Points, in no order, along strands that fork, close into loops and pass close to each other.
(in the rows, 100 means zero)
Points whose rows are less than 102 apart are linked; no others are. Some points are linked to none.
(781): [ 77  71 135  76  78 116 109 118  93  82 113 107  93 132  92 108 130  83
 119 114  97  91 106 122  95]
(641): [101 112 107  78 110  86  98  93 130  87  86 120 107  98 112 137 109  95
 156 114 100  59  14 105 122]
(963): [140 112  80 141 142  78 135  62  56 108  63  90 107 116  79 111 108  80
  86 104  97 100 123  93  82]
(574): [ 81  80  77  26  90 114  67 106  91 105  74 100  72 143 100 123  75 104
 109 108  46  95 119  82 135]
(931): [127 108 113 147 116 103  98  85 105  63 108 115  77  90  93 111  56  93
  93 121 115 143  82  69  61]
(1138): [145  83 114 133 114 104 101  97  93 108 109 116  98  76  78  70 148 116
  95  76 112 150 103 100  93]
(973): [140  79  54  89 100 109  94 110  67 140  95  94  96 132  93 101 114 136
 126  64  92  97 117  96 154]
(538): [127  98  67 126 116 126 109 128  81 108  75  78 116 136  79 120  84 101
 139 120 103 121 108  91  84]
(196): [ 97  92 125  78  65 119 120  86 109  72 128  75  90  87 147  68 104 114
  68  89  67 110  95  88  77]
(735): [158  88 120 129 111  95 131 115 106 100  77 111 111 107 148 121 146 126
  66  85  96  88 135  96  89]
(215): [104 122 119 100 121 101 106  86 127  92  97 118  88  93 107 129  76 106
 119  95  87  65  42 114 120]
(329): [106 122 112  89 118  83 111  71 131  92  76 112  94 120 113 157  69 113
 130  94  68  55  93 132 112]
(497): [108 106 116  63  74 106 113  65 135  70  92  79 112  99  90  76  83  71
 126  97 103 111  61  84  54]
(983): [ 88  97  90  95  86 104  92 122  68 130 115 127  85  86  92  74  85  85
  80  86  93  92  89 116 154]
(508): [ 76 117 102  63  87 113 116 134 121 144  95  68  97 103 101  86  75  93
  78  75  57  73 111 118 118]
(1101): [ 68 119  66 112 118 100  89 128 121 124 112 106 106  74 114  42  79  97
  84  75 160 131 129  88 128]
(57): [160  68 135 132 102  70 117 111 112  98  76 120  90 101 152 109 133 100
  74 130 102 109 112  86  88]
(142): [100 110  47 130 124  91  93 132 110 133 104  81 100  52 119  38 125 103
  87  93 133 148 122  87 132]
(1129): [ 53  64 111  45 110 120  81 115 104 142 138  88 103  98  90 110  78 126
  61 120  94  70 121  88 107]
(1118): [106 110 120  96  98  86  94 119  69 148 109 131 138 105  69 115 137  71
 117 133 101  84  92 133  78]
(1073): [ 82 133  96 144 100 107  95 121  86  64  97  92  64  80  94  89  84  69
 127 107 120 100  54  85 126]
(362): [143 109  85  93  94  91 105  97  74 145 114 114 120 126  88 138  72 144
  92  66  95  80 154 102  87]
(15): [ 90 147 116  66  82  92  63  64  96 106 108  99  83  70  89  66  53  90
  65  92  60  85  82 101 119]
(563): [122 103  94  77  98 110  98  76 110  75  67 119 155 114  96 126 118 106
 156  86 110  45  52 101 101]
(953): [112 110 117  87  74 125 122 102 114  69 114  71 105 110 143 108 100 143
  85  86  67  89  79  89  66]
(1125): [ 58  95  82  59 107 101  86 113 132 134  98 122 112  97  97  42  83  94
  97  68 143 105 113 116 134]
(469): [ 51  79 107  35 124 108  57  88 101 112 108  97  90  74  79  80  72 121
  54 121 118  98 115 119 132]
(984): [117 111  45 104  85 127  82 130  79  98  85  68 111 146  97 112  69 107
 145 145  81 107  91  87  98]
(723): [ 89 115  88 104  92 121  58 107  95 111  92 107 100  81  67  53  27  92
  97  83 100 141 110 109 119]
(548): [105 107 120 124  98 129 120 142 113 117 107 105  98  83  93  94  82 115
  93  75  89 113  75 120  93]
(595): [132  83  64 105 121  94  97  93  77 165 105  95 105 106  60  93  94 133
 101  56  91 115 112  88 134]
(795): [130  83 138 133 101  74 115 113 110  88 108 120  67  89 154 117  94 110
  36 133  93 112 104  80  89]
(847): [120  84  86  83 107  93 117  71 127  63  81 109 164  87  95 138  93  84
 126  78 134  61  60  96  87]
(864): [107  95  85  47  97  91  84  90  68 117  84 140  72 138 103 128  79  88
 101  93  56  86 105  98 144]
(280): [107  87  83  81  89  99 122  75 104  42  97 100 158 104 106 148  72 115
  92  79 127  53  63  82  73]
(569): [ 44  64  96 106  52  93  90 121 115 103  99 106 103  84 146  87 150 101
  94  88 114 161 115 126  90]
(322): [126  92 103 150 111  91 121 101 122  78  91 107  94  62 151 113 147 133
 117 101  97 117  51  83  87]
(879): [119 148 112 111  89  95  96  60 123  78  86  93  76  76  90  83  64  87
 123  58 100 103  95 108  94]
(163): [159 110 102  98  97  83 110 106  77 115 112 103 131 105 125 101 189 135
  84  95  95  88 127 104  89]
(302): [ 91  94  89  84 101 104 118 124 137 132 118  98 118 129 122 104  80  99
  78  97 114 104 160  71  65]
(309): [ 85  94 118  67  89  97 126  45 108  54  72  78  68 140  88 131  75  88
 114  86  79  55 117  99  91]
(83): [136 122 103 108  98 124 124  79 138  80  95  87 138  93 151 115  98 156
 111  62  78  85  79 100  66]
(840): [ 73  73 122  93 129 116 106  88 114  77 123  59  54  95 104 122  81  88
  67 152  94 113 126  89  87]
(633): [ 84 116 137  88  92  94  55  92  95  77 151 116  84  80  99  75  89  88
  86 115 113 113 100 114 119]
(473): [141 103  49 121 140  62 120  93  90 133  95  53  99 106 103  81 142  97
  77 106  83 130 129  80 119]
(774): [134 113  99 106 100  97 111  85 101 111  92 115 125 109 103 144  77 173
 111  56  75  76 150 130  83]
(1048): [ 62 103 122  87 100  94 119  61 133  61  60 104  86 103  93 146  46 131
 118  72  61  41 106 109  90]
(1069): [102 115 114  79  80  98  85  78 128  99 107 100 126  78  95  58 100  71
 138 124  99 137  61 114  64]
(734): [ 82  81 110  41  82 126  90  71  96  73  61  80  78 146  86 111  89  90
 117 103  60  60 105  91 108]
(77): [ 38 128 124 136  66  78  74  93  81  73 119 108  70  68  84 120 124  61
 100 120 119  91  58  95  84]
(87): [ 95  94 123  54  91 113  86 117 113 139  77 124 124 140  58 114  71  74
 103  88  83  77 133 113  85]
(48): [125  83  67  62  84 108  98 104  71 120  87 115  82 151 117 104 103 106
 128  65  87  77 130 106 164]
(605): [153  92 113  98 128  98 104  83 119 118 105  96  97 104  81  94 146 111
 131  74 101 122 104 129 119]
(426): [121 101  38  81  66 118  66 133  73  96  99 103 104 148  91 103 106 106
 137 143 105  83 108 106 118]
(513): [ 74 118 139 124  95 129 122 141 120  84 109  86  70  76 101  88 103  98
  74  81  89  87  81 117 102]
(954): [ 47 122 113 127  72  70  68  90  89  87 113 113  95  64 102  97 120  71
  86 140 105 129  77 105  62]
(442): [117 111 109 161 144  97 125  91 124  78  73 114  68  88  85 139  78 100
 113  76 116 109 123 124  97]
(681): [ 84  91 125  63  96  97  92 112  83 127 149  98  94 107 100 118  79 117
  59 121  72  78  96 106 111]
(237): [ 77 101 101 131  96 115  73 106  86  77 130 101  88  78  81  84  49  97
  92 142 105 151  72  87  82]
(594): [122  74 103 126  59 103  98 130  93 112  75 105 130  96 119  84 180 111
 123  99 103 141 132  98  62]
(85): [102 107 107 172 167 113 107  91 142  71  93 113 107  69  97 124 132 103
 130  94 114  78  60 115 123]
(268): [ 30  88  80  53 105  97 110 119 101 128  92 104 133 105  93  54  92  96
  68  94 139  89 114 112 104]
(506): [ 75 114  77 119 120  88 107 114  79  99  90 104  89 104  83  81  87  30
  93 139 122 103 114 119 124]
(764): [ 46  96 124 108  95 129 134 114  83  78  93  72  62  93  88 101 102  91
  73  97  74  53  75 101 114]
(246): [ 54  73  95  69  90 122 116 125 104 105 103  87 134 121 109  68  97 100
  56  89 117 100 153  92  76]
(247): [ 91  67  81  96  93 105  96 125  86 156 127 134 142 106  92  83 145 114
 123  85 142 109 123  90  96]
(904): [140 118  90 116 113 129  90  84 126  98  92  96 141 107 120 133  99 183
 125  63  69  79 116 125 102]
(1151): [139  89  69 141 139 112 110 130 105  91  61  63 109 126  92 116 141 119
 143 122  96 134  96  77  83]
(678): [105 167 124  87  81  72  77  68 119  85  94  96  57  74 106  85  66  93
 107  56  80  74  95 106 129]
(919): [ 72  84 116  65  68 135 119 112 105 105 109  69 114  99 111  64  99 107
  62  80  71 105 122 111  89]
(849): [ 68 152 100 129 114  98  85 122  79  90  86  88  67  83  77  88  71  46
  99 128  98  76  69  97 134]
(1141): [141  78 119 131  92  99 105  88  95 101  72 110 123  79  86  73 164 100
 126 105 102 152  90  93  54]
(604): [150  93  91 144 152  79 117  54  94  71  51  93 125 126  91 127 135 121
  97 100  96 104 118  75  73]
(639): [ 85  99 104 107  77 130  69  85  69  89 110 115  89  84  69  66  32 107
  93  97  91 124  56  79 100]
(54): [112  79  74 107  79 100  92 141  92 137  98 111 148 105 108  82 164 118
 109 101 130 120 141  81  70]
(283): [ 34  81  94  56 110  84  71 116 110  89 122  86  83  76 105  72 109 116
  84 127 141 117  99 132 141]
(225): [113 109  89  99  82 106 131  72  63  88  99 102 111 110 106  90  85  94
 106  90  94  83  67  91  95]
(892): [ 89 111 113  41  93  89  68  67  88 127 121 113 100  96 100  83  60  94
  57 119  52  90  92 112 120]
(924): [133 112 114  96 101  82 108 101  60 142 121 117 132  96  95 105 167 112
 103 103  97  79  95 131  97]
(1020): [124  92  86 113 113  98 128 142 134 124  91  82  97 120 131 117 104  92
 101 102 108 120 145  78  83]
(867): [ 93  94  84  84  48  95 118  92  75  50 103  87 140  99 106 128 102 120
  97  98 114  65  51  62  43]
(585): [124 104 117  77  90  84 123  66 137  51  90 106 117  75  83 104  99  63
 112  73 144  88  56  95  64]
(352): [129 112 112  94  98  94 120 107  64 139 144 119 123 108 107 121  79 125
  55  98  83  85 106 109  84]
(556): [112  96  53  84 129  72 102  78  78 148  90 102 130 129  73  94  86  68
 108 115 120 105 158 107 105]
(844): [111  85  85  79  75 119  99 129  82  77 113  98 100 157 106 115 115  93
 124 125 112  85 132 109 111]
(910): [120 102  78 106 112 104  67 101  99 156 106 111 102  72  57  61  71 106
 102  64 116 134 124 101 125]
(377): [ 51  65 102 104  74 101  82 141  92 149 135 152 116  91  77  96 117 101
 117  89 134 120  98 114 102]
(35): [126 133 105 149 121 100  99  90 101  93  80  97  69  78  67  92  89  87
 109  58 117 112 130 113 113]
(293): [ 33  74 126  84  69  98  90 124  84 120 122 115  97  94  87 102 131  79
  93 109 100  94 100 134 107]
(375): [ 86  69  95  96 114 105 113  92 123  63 118  72  46 130 114 119  73  75
 102 128  99 131 124  97 109]
(325): [144  92  87 142 141  93 121 123 144 114  64  69  79  96 108 108 121  98
 114 104  98 146 120  83  96]
(570): [ 80 106  84  42  88 113  63 130 141 142  89 111 122 157  82 106  83  93
 119  98 106  61 150  87  96]
(68): [ 68 113 142  83  86 103  81  70  82  48 128  81  53  65  92  86 109  81
  77  92 118  52  80  76 124]
(783): [ 83 101  93  92  56  84 106  82  59  80 122  99 114 114 112 113 116 101
 122 125  94  83  57  87  69]
(662): [ 55  50  92 127  64 121 113 159  96  78  70  88 103 125 113 107 123  83
 112 130 111 141 122  83  63]
(729): [117 130  68 137 129  80 123  67  46 112  81 101  95  93  79  82  85  44
  78 122 107 101 113 101 103]
(43): [109 118 115  82 105 100  98 106  77 146  69 124 134 116  59  96  93  51
 111 118  83  78  93 128  97]
(775): [ 31  65  91  98  83  94  86 116 107  80 123  83  77  71 134  85 118 114
  84 135 109 156  99 111 104]
(155): [ 94 118  92 104  99  98 125  67  96  80 105  98  81  92 119 116  53 117
  82  73  87  66  50  94 119]
(1067): [125  90 109  70  76 116  85  85  90 115 111 115 145 111  93  70 103  99
 130 113  94 132  97 120  72]
(597): [109 111 111 166 168 110 107  82 153  89  70 112 107  80  81 144  87 110
 134  90 100  95  92 126  95]
(514): [102 100 132 106 116  78 103 113 122  95 136  98  70  91 129 120  85  88
  34 144  93 115 122  87  83]
(1033): [ 58 121 143 103  74  86  37  78  82  60 145 114 103  58 100  76 111  95
  81 130 124 129  93  99  77]
(157): [133 102 107 150 144  98 118 112 119  92 115 105  85  73 123 124 140 135
 109  97 104 113  69 113 120]
(175): [150  88  84 146 139  62 117 116 121 121  53  55  89  96 108  80 146 103
  72 117  84 132 110  69 109]
(816): [ 55  74 123  90  75 117 114  74  57  66 116  97  55  88  92  96 115  99
  83  93  93  55  69  87 122]
(790): [ 77 144 139  94  92  82  66  85  71  55 136  95  64  89 112  83  99  66
  96  98 114  68  89  86 153]
(44): [106  88  37 114 151  72 105  97 117 151 114  78 101  96 103  61 130  95
  99  96 127 130 129  76 131]
(333): [ 76 124 111 131  82  70  96  95  87  58 124 116  66  72 105 123 120  80
 119 111 135  77  39  90 109]
(939): [119  81  90 124 115  96 114  81 114  63  99  88  68 129 119 123  54  81
 105 142  96 153 111  74  67]

How many points has the smallest loop of links through each point below? Write none if it is on no loop.
(473): 11
(783): 9
(514): none
(362): none

A fork is a point with three links, a tip a point with one. Leave the first point through the second and follow the links. Name the first fork or tip that comes.
(574) / (864): (570)
(68) / (790): (604)
(237) / (639): (215)
(15) / (678): (322)
(1033) / (633): (548)
(322) / (157): (681)
(325) / (1151): (605)
(1141) / (594): (325)
(175) / (473): (246)
(681) / (352): (919)

A tip is a point with one link. Name the tips that can be reached along the links from each point below, in the order of the rows.
(375): (570), (1067)
(247): (508), (569), (322), (605)
(790): (548), (604)
